Points, in no order, along strands that fork, close into loops and pass close to each other.
(in the rows, 128 means zero)
Two points are linked if the straight distance between their rows is under 120. Some points are linked to none.
K_691: [102 106 176 163 176  77 161  78 137 136 192 129 125 108  88 114 135 103
 116 140 128 137 143 107 176]
K_148: [130 181 116 137 137 113 124 144  96 121 132  72 111  85 145 174 139 102
 122 137 113 146 143 103 137]
K_39: [ 99  77 116 148 102  56 118  42 158 164 141 128 129 135  92 160 100 150
 140 135  82 127 181  92 175]
K_402: [135 141 154 122  88 178 147 163  64 119 130 131 142  55 110 140 155  72
  89 102  99 112 167 156 134]
K_468: [114  65 138 107 120  69  94  37 174 126 136 156 115 160 115 150  98 159
 158 104 137 109 124  54 162]
K_794: [132 134 119 113 158 139 139 126  88 103  97 145 139 104 130 127 167 156
 167 101 188 118 114  83  77]
K_155: [144 155 107 131 159 155 100  89 131 106 115 163 108 146 104 139 112  97
 105 144 128  85 132  89 145]
K_218: [145 118 110 127 169 158 103 110 139 114 140 163  63 158 130 101  95 137
 117 147 159  83  93  98 146]
K_869: [ 89 121  88 125  79 128  75 130  64 109 123 116 158 127  39 154 121  82
  93 120  83  87 146 124 148]
K_424: [129 112 139 124 144 105 113 156 179 173 158 124  82 158 175 121 104 171
 106 130 143 129 119 132 158]
K_720: [124 122 147 142 183 116 112  83 132 140 186 134  92 127  95 130 149 114
 144 122 140 148 115 104 157]
K_170: [114 161 140 123 147 118  87 131 133 131 165 107 138 185 122 124 113 139
 119 150 132 135 102 140 139]
K_397: [128 170 141 130 126 131 152 145 105 139 143 112 166 156 182 126 151 176
 122 138 164 140 100 154  93]
K_718: [124 129 137 190 174 109 188 109 197 157 101 130 130  85 154 123 164 107
  97 106 115 161 176 152 122]
K_91: [169 152 182 119 125 147 167 183 118  89 147 151 175 126 180  93 144 126
 167 115 160 170 156 144 118]
K_567: [112 115 118 110 142  97  97 149 208 122 150 122 131 163 168  97 137 131
 188 156 135 189  86 106 116]
K_997: [121 130 121 118  84  93 140 138 115 185 141  78 128 113 145 136 115 150
 105 158 115 141 137 194 163]
K_346: [154 142 110 101  98 164  89 116  96 151 159 122 104 167  98 103  91 105
 109 174 150 105 127 160 161]
K_140: [151 107 102 103 135 140  93 122 181 168 145 143  85 122 157 119 149 126
 142 163 133 125 174 105 144]
K_252: [101  94 118 151 119  95 135 105 178 204 147 145 136 155 136 105 136 151
 119 166  82 168 138 159 150]
K_444: [ 95  91 136 140 163  84  70  56 174 137 161 126  95 220 101 160  72 154
 161 142 123 100  79 116 138]
K_278: [213 179 153 130 137 179 149 175 149  88 137 154 165 177 186  87  94 130
 147 111 177 137 101 156 115]
K_777: [113  87  81 148 119  78 165 115 130 142  99 159 118 113 123 135 111 168
 141 119 121 133 111  93 120]
K_355: [107 155 141 121 130 113 114 126  40 129 124  63 137 136  99 172 125 128
 118 118  84 105 106 165 128]
K_699: [109 154 140 147 144 104 130 134 145 152 152  86 134 107 150 148 173 140
 129 124 117 147 178  89 121]
K_829: [131 124 141 120 157 144  88  88 139 110 110 117  63 178 100 162 126 181
 134  78 139  97 121  79 106]
K_520: [106 147 130 106 165 125 103  88 113  90  90 109 157 135 110 171 147 104
 117 128 142 104 113 148 128]
K_377: [131 100 128 102 165 128 101 101 169 125 131 125 119 133 146 142 156 169
 214 122 184 164 125 101  72]
K_417: [116 103 120  97 157 110 101  78 135 103 103 136 132 113 107 144 172 153
 184  94 186 135 122  62  84]
K_60: [114 165 111 108 101  96 111 163 159 143 128 101 153 113 156 129 138 107
 139 178 106 181 157 136 137]
K_983: [ 99  68 153 123 126  74  92  48 138 127 165 151 115 183  63 130 113 144
 164  83 121 128 132  80 156]
K_873: [133 127  65 116 103 148 121 192 137 123  80 146 126  91 153 159 130 127
 109 134 131 112 158 127 124]
K_52: [146 110 108 117 107 149 143 163  76 103 100 154 112  72 108 138  93 108
  86 122 137  72 120 148 149]
K_805: [115 137 119 162 165  95 155 151 186 136 127 135 134 130 140 132 130 138
 127  93 143 169  79 129 100]
K_843: [121  87 120 109 141 107  91 104 145 173 154 129  89 179 116 117 106 184
 105 110 154 100 139 152 163]
K_616: [130 157 108 142 151 124 130  93  68 112 129 127 110 112  92 142 115  83
 123 152 101  82  97 104 156]
K_314: [ 96 101 160 115 127  84 176 166 112 102 113 115 135  76 132 109 131 143
  98 136  93 141 154 153 153]
K_29: [ 95 127 115 164  38 150 157 169  84 147 143 104 140  71  78 123 150 113
  89 131  70 135 155  94 104]
K_561: [164 174 153 123 147 129 157 177 164 135 175 105 161 112 189  97 132 120
 170 116 158 192 159 141 121]
K_201: [ 94 100 120 127 119  71 153 133 114 100  91 114 125  75  96 140 132 124
  86 105  71  99 159 132 150]
K_987: [144 133 200 137 177 114 172 127 143 126 143 139 135  83 159  95 151 110
 140 111 146 180 132 183 154]
K_366: [122  95  97 111  93 126 107 100 152 138 103 128 111  82  98 144 175 120
 147 122 101 145 196  75 124]
K_461: [117 134 109 115  30 162 103 183  82 114 108 137 183  99  98 145 117  81
  84 135 123  99 109 171 118]
K_719: [167 159 129  95 138 185  87 148 173  93 158 103  95 194 139  84 127 117
 143 165 148 146 143  83 116]
K_359: [116 125 169 131 192 132 126 157 156 109 155 140  94 165 140 115 122 186
 157  98 165 140  77 107  93]
K_913: [113 124 116 156 135 115 155 148 105  99  86 124 142  55 115 151 147  75
  78  98  81 107 156 109 136]
K_989: [118 103 109 164  36 171 192 169  97 139 111  91 137  46  93 123 161  86
 115 104  89 151 174 122 134]
K_270: [105 127 163 119 154 134 100  77 141 162 139 110 107 159 156 152 143 182
 142 159 149  92 110 111 109]
K_939: [108 141 138 158 133  72 144  77 135 162 147 118 172 132 135 106 129  83
 132 190  93 147 123 164 159]
K_360: [112 127 110 140  99 125 143  91 111 152  88 127 131  99 150 160 139 150
  94 173  81  88 129 123 129]
K_985: [188 144 145 133 142 152 124 118 126 131 120 160 142 142 128 108  96  99
  63 123 174  97 124 193 148]
K_127: [133 149 138 157  90 136 203 153 125 126  85 101 155  68 186 124 142 122
 134 132  66 152 162 143 104]
K_859: [157 145  88 100 125 169 121 218 145 111 102 127 110 101 168 143 109 135
 130 129 178 122 161 109 103]
K_493: [103 142 133 125 143 104 132 149  89 114 127 104  84 141 111 162  92 161
 118 105 127  94  90  85 141]
K_746: [101 114  71 117 104 145  79 108  84 101 122 134 152 179  31 127 102 109
 102 139 133  75 123 108 121]
K_385: [131 121 177 120 188 136  90 109 145 126 156 137  65 186 111 113  90 125
 168 139 132 127  80 159 140]
K_861: [143 149 186 142 176 154 117 125 135 107 174 116  91 180 144 108 101 119
 154 136 180 134  53 185 132]
K_675: [142 119  80 103  93 157  92 127  96 127 136 111 106 128 104 128  91 128
 114 180 172  91 123 107 151]
K_537: [ 92 115 187 124 191 117  76  93 155 103 191 123  91 170 114 144 117 128
 164 128 149 120 115 111 156]
K_472: [132 131 109 135  24 171 150 175 121 131  94 124 185  67 127 152 122  58
  86 134  86 108 142 173 125]
K_743: [151 148 137 114 167 167 153 124  76 121 103 142 104  90 131 147 162 138
 126 100 174  95 124 136 100]
K_589: [112  98 131 117 156  94 101 101 153 119  94 123  78 145 117 180 114 188
 121  64 151 140 145  80 113]
K_731: [146 133 119  90 126 197  94 142  54  87  89  96 106 159  68 141 106  95
 120 103  97  79 105 163 119]
K_706: [113  67 143 140 171  87 131  77 202 133 122 169  87 118 156 153 136 183
 165  99 126 136 121  74 111]
K_958: [194 155 115 139  80 224 129 205  87 104 124 169 142  80 116 117 122  69
 125 113 148 120 136 112 103]
K_865: [129  93  99 161 153  91 160 100 191 147  95  90  78  65 136 147 151 147
 174  84 126 177 141  98 116]
K_826: [126 142 113 153 170  96 155 142 172 116  92  75  97  56 137 164 146 108
 148  94 117 185 133 106  99]
K_509: [192 179 148 149  87 170 144 153  96  98 112 150 174  97 147 158 105  63
  76 133 108  82 118 170 152]
K_260: [158 159 114  98 121 157  92 130 126 151 137  90  82 134 150 135 132 146
 167 153 158 154 102 122 132]
K_701: [100 133 111 144 147 118 117 117 187 156 101 138 129 145 114 142 147 169
 149  86 132 170  94 114  82]
K_344: [ 87 147 150 113 156 107  99 152 145 105  93 141 116 146 124 159 131 149
 129 122  88 135 140  91  98]
K_473: [105 123 107 155 115 108 183 108 133 177  81 151 149 107 150 127 138 125
  86 152 102 105 149 155 122]
K_712: [115  83  86 110  79 100 145 143 132 149 130 132 116 119 111 117 125 175
 143 133  98 158 135 116 136]
K_935: [145 166 142 104 142 187 119 134 104  95 120  62  56 197 131 120  86 147
 107 140 157  85 125 131 108]
K_512: [108 112 116 129 103 144 134 117  80 132 106 131 138  95  99 164 179 144
  91  84 123 106 161  87  97]
K_745: [132 145 103 114 175 167 117 165  98  73  85 108  97 124 110 162 126 126
 111  74 133 103 112  88  91]
K_190: [ 89  85 127 147 150  64 134  54 163 127 114 113 142 112 115 158 142 149
 127 137 150 119 110 127 147]
K_350: [ 76 132 126  89 116  76  88 119 102 105 133  92 162 148  86 151 123 108
 122 151  86 137 152 149 140]
K_535: [164 149 120 105 105 183 105 139 113  89 131 150 154 143 151  89 139 109
 148 196 156 132 131 109 117]
K_390: [124 127 157 108 158 134 126 111  48 107 142 142 105 145 118 122  92 121
 135 167 102  61 108 130 150]
K_18: [137 156 120 122 130 110 122 165 188 145 167 110 165 149 184  98 133 117
 154 163 142 199 121 134 140]
K_936: [152 148 131 140 154 133 151 123 150 182  97 148 122  80 194 120 164 145
 193 123 111 161 156 146  69]
K_532: [109  97 109 128 138  75 154 128 146 135 134 123 176 116 157  89 154 150
 126 139 167 154 127 123 130]
K_41: [122 127  97 131 145 111  65  89 155 130 163  93 112 160 116 142 143 149
 130 125 168 135 133  56 119]
K_831: [158 137 181 110  57 150 136 191  66  98 164 135 164  98 106 145  81  80
 111 131  79 104 145 175 170]
K_732: [133 177 154 136 162 129 146 140 146 127 197 118 151 164 188 107 131 143
 118 140 198 133  99 124 124]
K_389: [108  96 111 126 132  81 101 123 168 152 207 123 127 185 114  76 121 118
 143 127 133 132 125 125 192]
K_645: [126 125 148  82 140 147 121 150  85 141 102 134  85  82 145 154 120 149
 120 145  88 101 134 157 145]
K_612: [177 171  96 133 101 188 128 167 107 103  70 126 143  85 154 167 118  70
  97 118 149  83 119 155 126]
K_332: [103 137 142 178 148 105 175 131 179 162 149  87 155  92 178 124 189 165
 138 106 129 151 180 102  79]
K_221: [167 153 140 109  88 163 139 171  83 117 149 118 112 172 162 104  57 139
 119 162 147  99  88 170 143]
K_591: [152 177 147 175 131 104 173 151 176 125 118 117 150  97 147 118 142  82
  99 103 101 184 165 151 131]
K_478: [154 112 118  81 107 187 116 175 124 107  84 163 127 128 126  99 127 130
 112 123 162 119 121 170  96]
K_914: [124  91  83 154 105  79 116  71 175 176 117 127 119 123  77 154 120 122
 110 121  81 147 165 124 162]
K_961: [136 142 167 140  40 134 159 168  78 105 140  95 171  78 115 129 107  76
 105 139  77 146 152 193 175]
K_788: [128 158 122 103 135 151  98 152  90  81 138  68 103 186  99 125  59 117
 107 163 142  66 100 146 132]
K_445: [117  80 117  93 144 104 103  83 148 139 131 168 105 159 118 126 112 174
 143 141 134  98 129  60 139]
K_870: [ 78 118 115 101 111  72 110 159 147 125  94 132 123 133 131 167 114 181
  98 122  87 122 138 104  93]
K_106: [144 192 150 105 138 145 104 131 150  88 100 128 156 148 157 124 143  96
 143 176 124 139 129 124 100]
K_183: [ 93  63 164 119 164 100  97  88 211 105 120 147  92 135 168 161 116 162
 184 154 150 126  91 103 110]
K_255: [107  87 137 126 146  90 127 115 145 162 166 143 137 146  97 115 142 157
  72 110 133 111 159 153 155]
K_581: [ 95 102 110 189 134  53 151  74 134 161 117 109 133 126  68 155 108 118
 111  96  83 145 122 137 166]
K_235: [150 135  97 166  83 186 190 177 124 148  91 123 151  39 134 117 154  82
 114  88 118 153 180 139  91]
K_338: [109 109 116 102 126 141 102  99 104 140 134 125 148 136  95 132 178 137
  94 103 177 110 159 109 117]
K_658: [146 133 113 121 101 136 150 173 110 121 122 119 159  48 143 107 167 109
 156 121 172 140 189 105  85]
K_67: [115 122 115 126 136 130 111 109  94 138 114 158 107 124  78 173 132 157
  79  75 100  80 145  90 113]
K_716: [131 133  95 140 136 118 116 105 112 161 110 106 124 140 110 172 143 143
 127 105 139 160  98 111  96]
K_343: [143 135 175 152 175 129 132 132 181 152 178 150 161 132 198  99 155 135
 144 118 193 136 121 143 108]
K_803: [122 133  93 146 117  91  97  95  79 123 124 116 140 124  56 181 110  91
 126 129  74 101 116 113 167]
K_996: [163 172 165 134 147 145 144 100  75 138 139 135 104 120 146 143 100 104
 117 149 140 107  68 184 150]
K_995: [111 123 129 162 136 112 131 124  95 136 120 152 151 150  66 116 123 111
  93  86 119 110 111 168 132]
K_86: [ 75 140 140 126 106  89 112 147  61 144 147  66 151 120  84 153 136 119
 103 130  61 117 171 162 144]
K_365: [ 96  87 147 127 147  85  93  75 187 181 178 107 137 158 144 129 163 165
 135 113 167 151 124 112 139]
K_2: [118 111  83 120 129 125  92  76 112 106 122 124 123 212  73 129  68 149
 126 156 150  82 100  92 138]
K_95: [170 166 151 140 155 153 127 160 149 145 142 180 131 124 163 104 135 106
 100 100 138 136 176 137 104]
K_11: [133 112 103 107 141 132  86  77 122  96  96 134  98 151 106 131 123 117
 170 188 138 130  81 108 130]
K_167: [161 129 125 119 114 135 138 152 113 154 213 158 150 156 154  67 126 135
 129 152 156 123 109 121 159]
K_99: [135 123 106 127  73 143 133 159 161 151 121 140 148 108 132 111 118  95
 121 165  90 176 173 143 141]
K_300: [152 146 139 104 141 179  97 142 151 108 165  88  78 231 139  78  95 155
 137 148 161 106 121 116 135]
K_491: [225 174 140 142 107 172 156 164 108 116 125 157 127 113 174 140  89 109
 134 106 138 149 105 164 159]
K_33: [170 162 172 126 168 148 146 141 121 127 143 113  85 121 161 142 109 135
 141 117 183 124  70 177 136]
K_191: [175 155 102 145  57 193 152 222 135 129 128 147 151  57 150 128 130  77
 123  98 154 142 180 131 102]
K_929: [150 118 115 132  57 147 152 155 135 126 105 169 173  82 127 109 123  57
 111 161 107 138 161 167 160]
K_521: [137 110 141 111 165 160  68 101 195 126 179 124 138 210 176  75 148 137
 171 133 158 115  94 109 129]
K_437: [134 152 164 122 168 147 159 127  96 113  99 165 133 106 138 110 158 122
 109 125 125 114 118 135 112]
K_637: [ 91 121 103 118 143  86  91  74 111 136 154 122 144 221  74 141  63 133
 138 166 107  84 129 146 157]
K_830: [112  81 137  89 134 130  97  73 147 116 147 140 130 206 127  88 121 183
 164 123 152 115  91  58 113]
K_285: [158 156 175 153 117 136 207 152 155 137 109 134 142  77 166 110 158 111
 131 105  78 176 184 171 112]
K_232: [115 103 164 147 203 135 108 122 235 134 167 143 140 135 197 101 168 117
 199 114 179 145 110 121 107]
K_216: [109 153 138 137 139 115 102 139  74 146 144 121  87 167 107 161 117 191
 127 113  87 116 113 113 109]
K_856: [127 150 164 183 117 118 220 121 107 117  91 114 164  81 128 126 116  90
  87 109  65 122 156 186 153]
K_457: [181 187 130 133 125 177 125 152 149 106 137 131 140 215 177  67 110 117
 138 154 168 138  84 133  87]
K_662: [126 133  97 102  84 176 110 156  57 132  92 119 105 132 125 142 135 155
 124 127 112 110  91 135  92]
K_419: [135 134 104 103 126 169  95 104 106 104 126 127 140 131  80 108 158  94
  87 126 188 100 142 145 145]
K_853: [156 129  96  93  91 187 104 153  84  87  93 140  97 123 112 130  83 109
 108 164 148  64 103 135 135]
K_79: [151 119 163 136 134 126 193 120 132 135 140 139 127  71 135  96 143 102
  94  99 150 138 165 172 154]
K_239: [110 166 141 121 158 108  92 130 165 116  74 120 142 140 170 157 154 135
 165 173 109 144 130 121  88]
K_412: [145 138 150 131 152 120 172 143 102 108  84 167 164 106 165 128 116 135
  97 121 144 106 100 185 116]
K_333: [148 107  53 145 137 144 116 109 182 158  98 176 136 113 149 104 163 120
 175 138 151 160 147  86 104]
K_823: [100  88 160 159 197 138 100 100 215 130 184 141 102 138 152 130 154 141
 194 100 172 141  77  91 117]
K_348: [102  98 186  97 172 125  78  45 135 125 156 121 105 176 123 131 160 165
 137 138 140 106 122 125 136]
K_610: [ 93 121 151 133 178  98  93 125 191 127 178  98 139 172 142 129 155 154
 133 103 200 138 102 140 118]
K_574: [ 86  82 157 127 166  70 163 134 156 112 137 137  97  91 140 120 122 164
 123 126  93 142 153 109 151]
K_198: [150 150 181 140 158 111 177 143 144 115 120 153 127 104 190 130 114 134
 139 129 159 145  84 178 140]
K_818: [138 175 110 117 142 182  87 117 125  97 121 125 137 183 107 116 135 107
  99 132 179  90 137  96 108]
K_683: [194 147 122  96  92 227 125 148 101 118 132 138 123 149 161  84 130 119
 160 162 182 119 157 131 111]
K_848: [115 144 173  95 109 155 104 195  59  73 132 134 133 142  96 125  79  91
 117 123  66  83 145 166 145]
K_876: [148 195 151 125 120 171 122 185 101  94 128 147 125 140 129 129 102 107
  98 124 107 107 141 110  98]
K_825: [123 147 142 119 182 134 105 124  94  75 104 116  79 138 100 156  92 126
 111 106 136  79  64  91 126]
K_588: [115 146 143 154 141 104 147 119 137 122 153 161 161 132 131  87 132  90
 118 163  94 146 138 126 147]
K_372: [104 116 118 120 132  75 116  97 149  95  84 108 105  93 105 206 144 163
 118  69 132 137 142  78 122]
K_711: [161 161 174 138  84 185 160 184  77 114 114 130 162  49 166 151 157  92
 125  88  94 123 181 146 116]
K_684: [125  69 107 149 155  94 129  83 232 159 133 137 112 104 163 135 155 151
 192  94 138 176 121  82 116]
K_920: [148 122  89 130 121 138 166 195 146 117  50 145 118  49 152 142 118 126
 129 116 109 127 140 145 113]
K_129: [ 92  92 132 134 121  63 150 124 122 158 158  77 115 119 103 121 105 128
 140 152  93 169 136 178 173]
K_16: [110 149 174 118 181 109 134 186 145  85 155 136 136 144 150 107 133 166
 140 116 147 162 121 116 101]
K_24: [120  69  63 155  67 140 157 133 128 149 123 150 115  81  69 113 128 105
 106 124 110 144 165  89 152]
K_868: [ 89 113 113 106 123  77  71  80 120 119 152  88 142 178  73 170 100 145
 144 140 122 109 151 123 155]
K_280: [137 111 146  96 143 107 111 107 144 142 187 120 155 165 108  74 124 105
 139 134 138 154 132 182 195]
K_490: [ 94 145 111 133 140 117 137 147 105 107  96 118 163  79 126 161 175 115
  99 101 109 110 160  88  84]
K_61: [154 183 135 141 163 111 140 151 137 104 112  87 119  67 148 151 145  75
 155 124 141 169 141 114 119]
K_526: [128 168 116 149  89 134 165 140  97 158 157 120 192 128 149 104 163 128
 120 136 149 150 128 124  81]
K_374: [ 82  95 128 160 136  87 143  89 164 138  89 135 159 123 116 143 165 160
 113 102  82 146 161 100  92]
K_426: [133 150 143 140 158 131 121  95 163 122 126 169 176 146 156  96 153  93
 145 180 123 146  98 130 126]
K_378: [ 72 122 149 155 146  70 144  98 104 166 172  79 143 144  98 123 122 156
 124 122 112 149 109 174 145]
K_541: [152 158 142 133 117 137 122 147 104 136 122 161 116 169 113 111  67  91
 127 153  79 124 100 199 154]
K_622: [154 122 141 138 177 149 142 109 156 159 194 159  83 121 147  94 138 112
 143 119 135 149 113 114 175]
K_471: [169 138 152 104 158 172 130 129 132 118 129 162 113 166 152  73 111 126
 108 147 169  87 109 147 143]
K_331: [119  99 122 100 129 167  90 138 162 116 120 152 125 217 112  76 140 180
 158 124 127 146 124  83  87]
K_169: [131  88 120 152 186 141  87  74 206 141 144 134 109 169 147 120 134 126
 168 116 189 132  36 131 125]
K_759: [196 127 141  88 104 203 115 181 154 124 143 166 130 152 192  86 122 133
 126 135 161 142 171 158 134]
K_312: [133 114 123 185 149 110 184 106 180 163 146 136 137 105 165  84 169 120
 178 137 132 177 112 115 117]
K_991: [108 119 112 169  61 111 195 127  96 150 123 111 186  97 131 114 132 118
  85 149 116 114 130 156 146]
K_325: [121 102  96 140 122 100 154 121 169 118 108 116 141  59 126 125 170 123
 158 142  99 164 200  56 118]
K_757: [124 148 146 116 100 164 117 137  57 111 116 149 169 162  86 126 103  90
 120 151  64  97 115 182 137]
K_809: [133 118 124 103  81 185 111 146  58 155 122 115 120  84  82 135 156 100
 108 122 105 109 162 150 147]
K_395: [116  84 119 135 121  78 118  48  93 167 149 157  97 155  68 148  98 168
 146  95 122 109  98 109 146]
K_569: [107 137 128 168 109 144 202 149 118 116  85  91 161  64 110 132 145  76
  68  99  43 125 164 139 141]
K_628: [ 95  84 109 116 124  69 143  97 148 111  85  77 112  73  99 167 129 137
 110 108  98 144 174  99 156]
K_572: [116 133  84 173  86 123 173 165 124 162 159 136 155 112 138  97 147 144
 117 140 141 149 127  81 102]
K_339: [217 188 152 131  92 166 145 166 115  93 155 151 128 159 184 106  76 106
 140 135 164 112 112 148 146]
K_694: [149 120 128 120  90 118 146 141 113 121 197 142 172 153 119  69 102  99
 121 135 152 153 125 173 181]
K_265: [129 109  63 120 104 128  89  78 126 149 127 113 119  99 103 140 158 110
 143 158 141 147 158  78 144]
K_184: [ 97  79 121 152 145  76 120  72 145 163 155 145 113 174 112 129 100 177
 161 128 146 126  55 125 140]
K_442: [136 129 108 104 118 165 102  90  79 106  55 107 104 155 110 163 127 146
 143 120 129 105  95 130  77]
K_22: [151 155 155 126 102 131 139 123 104 128  97 125 153 107 113 137 149  98
 109 133 101 152 121 209 149]
K_177: [ 91 105 107 156  72 128 160 159  75 124  96 137 157 105  75 140 133 129
 106  98  56 121 126 125 102]
K_126: [158 101 145  92 111 155 135 181 104  94 105 136 144  82 129 120 130 109
  89 120 167 110 140 176 154]
K_399: [168 162  82  88 116 187  94 151 112  79  88 101 107 102 141 150 108  83
 115 149 153  84 133 135 132]
K_107: [ 89 116 132 135 156  91  47  57 207  98 153  99 114 211 115 175 108 155
 143 120 156 116  83 100 123]
K_498: [133 156 113 107 133 151  65 110 102 132 159 100  73 198 100 120  62 114
 107 171 123  70 133 137 155]
K_363: [132 114 106 101 109 167 106 161 114 138 148 159 111 155 142  74 148 167
 147 137 125 134 141  75  94]
K_203: [126 122 110 128 112  98 120 109 135 192 142 139 114 153 141 138 109 140
 113 172  87 119 143 186 164]
K_990: [129  72  80 148  89 114 187 135 144 163 140 112 111 104 102  97 137 134
 118 104 116 162 154 132 161]
K_153: [119 130 169 139 165 120 117  97 171 140 117 117 105 115 159 152 158 119
 178 131 129 176 102 160 132]
K_307: [ 76 127 168 187 176  83 169  96 169 146 154 112 145 123 158 140 183 179
 151  95 140 169 130  96  82]
K_68: [131 169 139 141  73 140 152 148  99 131 136 119 185 106 154 114 154 113
  83 160 130 118 152 134 135]
K_600: [ 99  84 105 144  58 118 180 117  88 135 117 110 164  74  75 103 120  87
  98 144  87  93 158 173 169]
K_90: [140 117 113 111 147 143 132 136 154 178 110 142 116  97 172 124 173 150
 159 108 173 137 157 148  98]
K_930: [134 188 141 149 166 153 120 181 134 121 115 133  86 152 156 156 121 153
 136 104 121 158  97 141  82]
K_766: [ 95 150 152 103 126 118 110 162  96 103 105 136 171 118 116 161 149 116
  78 115  62  69 156 115 103]
K_192: [167 133  71 113 138 166 127 154 162 137 112 170 135  95 142  81 143  83
 181 138 144 160 150 104 107]
K_984: [ 91  82 131 131 131  95 137  97  81 176 178 140 137 158  83 100 123 155
 137 123 119 123 141 169 151]
K_195: [ 99  93 111 136 143  60 113  97  95 133 126 106 109 130  61 178  81 117
 133  92  66 121 124 117 156]
K_748: [148 154  77 115 131 151 113 197 137 123 129  82 105 126 134 140 126 124
 144 128 174 161 134 106 127]
K_656: [115 133  93 110 122 107 116  76  83 105  85 120 144 130  94 178 146 148
 122 113 127 111  80 108  98]
K_700: [122  96 121 141 175  88 160 102 159 128  88 175 112  91 144 125 144 154
 147 117 150 123 116  83 108]
K_972: [ 89 112 134 171 118 122 199  92 138 144 138 103 151 102 142  93 166 135
 123 144  77 163 179 100 127]
K_7: [159 135 132 125 159 150 127 124 103 127  93 163  89 143 109 141  85 104
 115 127 106 110  84 174 152]
K_523: [116 155 128 144 133  96 139 174  95 128 149 111 132 123 112 152  77 106
  89 136 113 117 118 153 171]
K_977: [178 161 159 106  94 161 123 164 108  98 117 177 151 123 152 124  89  73
  94 177 124  82 149 154 160]
K_48: [ 74  73 122  92 103  65 103  62 104 142 162 116 157 150  97 150 126 187
 123 119 145 117 152  99 147]
K_202: [129 131 151  84 160 147  89 202 166  91 141 138 121 167 168  93 123 162
 145 120 166 143 162  99  81]
K_992: [108 127 111 147 143  69 170 139 121 147 125 135 107 117 112 140  97 152
 105 128 123 111  92 117 151]
K_702: [121 128 154 184 155 106 181  99 140 161 139 102 126  88 128 121 164 139
  89 101 126 136 139 157 145]
K_295: [131 125 116 112 109 140 124 169 130 153 186 156 131 149 165  79 128 158
 125 170 104 140 145  87 135]
K_851: [133 158 141  97 122 175 121 116  28 120 117  90 113 135 105 156 126  95
 114 102 112  95  92 187 126]
K_590: [136 112 126 101 144 125 130 144 105  96 139 136 109 139  93  89  98 117
 139 134 140 158 100 125 159]
K_722: [141 133 132 102 169 155  99 156 178 114 137 123 136 141 166  84 154 147
 194 118 179 155 148 108  75]
K_211: [108 126 109 110  91 150 112 127  95 157 131 136 135 109 107 138 142 118
 102 164  78 100 173 119 153]
K_455: [ 64  99 151 191 142  70 157  51 199 147 134 126 149 117 140 159 169 172
 145  96 109 150 116  95  94]
K_742: [122 161 132 117 159 150 114 171 104  98  96 111 115 135 122 156 141 140
  98  71 116 142 106 157  91]
K_568: [144 107  71 130 133 123 128  74 190 201 129 153 133 136 155 116 153 126
 153 156 138 143  94 117 116]
K_542: [144 119  75 131 105 116 110  96 120 129 104 124  99 117 103 156 111 105
 169 170 118 147 115  70 152]
K_352: [151 140 138 136  68 134 212 201  90 124 106 100 138  59 168 134 123 119
 125 131  96 157 131 142 134]
K_573: [134 106 126  96 126 153  86 146 122  99 104 106  72 181  74 140 122 170
 113  94 150 119 128 100 101]
K_279: [136 116 168 125  78 102 156 160  85 108 173 173 188 128 111  78  96 103
 106 153 125 122 148 175 173]
K_666: [115 120  99 129  58 153 145 158  81 154  73 152 138  96 127 129 147 133
 123 139  80 139 116 150 101]
K_552: [ 85 100 118 129  96 117 130 121  61 136 139 162 150 114  97 130 125 124
 105 162  56  62 153 137 133]
K_320: [ 92 110 154 132 154  83 126  99 119 105  97 165 135 125  85 137 138 135
 129 116  77 141 130  91 111]
K_797: [154 123 108 116  97 175 139 123 145 176 110 143 127 117 149 121 166 134
 139 127 149 164 138 197 116]
K_13: [165 144 115 102 102 166 126 123 108 153 138 123 116 153 148 119 143 124
 129 152 155 151 109 169 151]
K_545: [134 149 145 148 149 111 145 134 112 118 150 137 153 125 109 115  95  97
  80 103 157 100 113 179 170]
K_231: [117  85 131 131 122 111  99  14 173 139 138 152  95 162 125 175 111 168
 172  85 173 121 104  54 110]
K_448: [160 166 195 128 116 153 170 167  82 106 146 133 160  84 152 114 184 110
 138  99 125 152 163 130 107]
K_376: [120 103 148 127 167 113 100  77 158  96 102 121  88 128 137 161 115 140
 184 163 166 127  69  97 126]
K_476: [176 154 124 147  91 138 182 191 109 115 118 156 127  98 154 109  96 109
 118 128 127 151 108 150 144]
K_787: [123 174 145 105  95 129 130 196 115 127 120  98 150 127 186 141 120 160
 134 145 146 134 123 158  94]
K_311: [ 80  72 131 156  99  57 154  83 139 158 160 115 128 141 119 125 118 180
 143 134  64 126 148  79 143]
K_602: [112 144 147 162 200 102 121 146 185 124 148 118 102 139 148 152 119 157
 131 104 194 134  71 119 108]
K_641: [188 160 133 111 116 208 131 126 124  94  97 142 114 198 144  92 102 108
 167 165 136 138  71 145 104]
K_443: [170 197 144 123 154 164 144 174 118  92  81 136 165 113 181 143 128 109
 149 113 169 120 137 140  74]
K_197: [126  85  78 133  90 103 106 112 167 170 133 146 147 171 146 121 141 155
 139 149 108 167 111 111 127]
K_200: [110 115 113  80 116 157  84 150 144 104  88 135 128 186 103 111 122 163
 117 128 133 125 122 147  96]

A fork is a point with three links, a tip a point with one. Leave the first point through the second and follow the links. Name the first fork or tip that comes.
K_352 / K_127: K_198
K_442 / K_662: K_958
K_61 / K_148: K_344
K_424 / K_843: K_197
K_412 / K_437: K_602
K_958 / K_191: K_656
K_374 / K_455: K_706
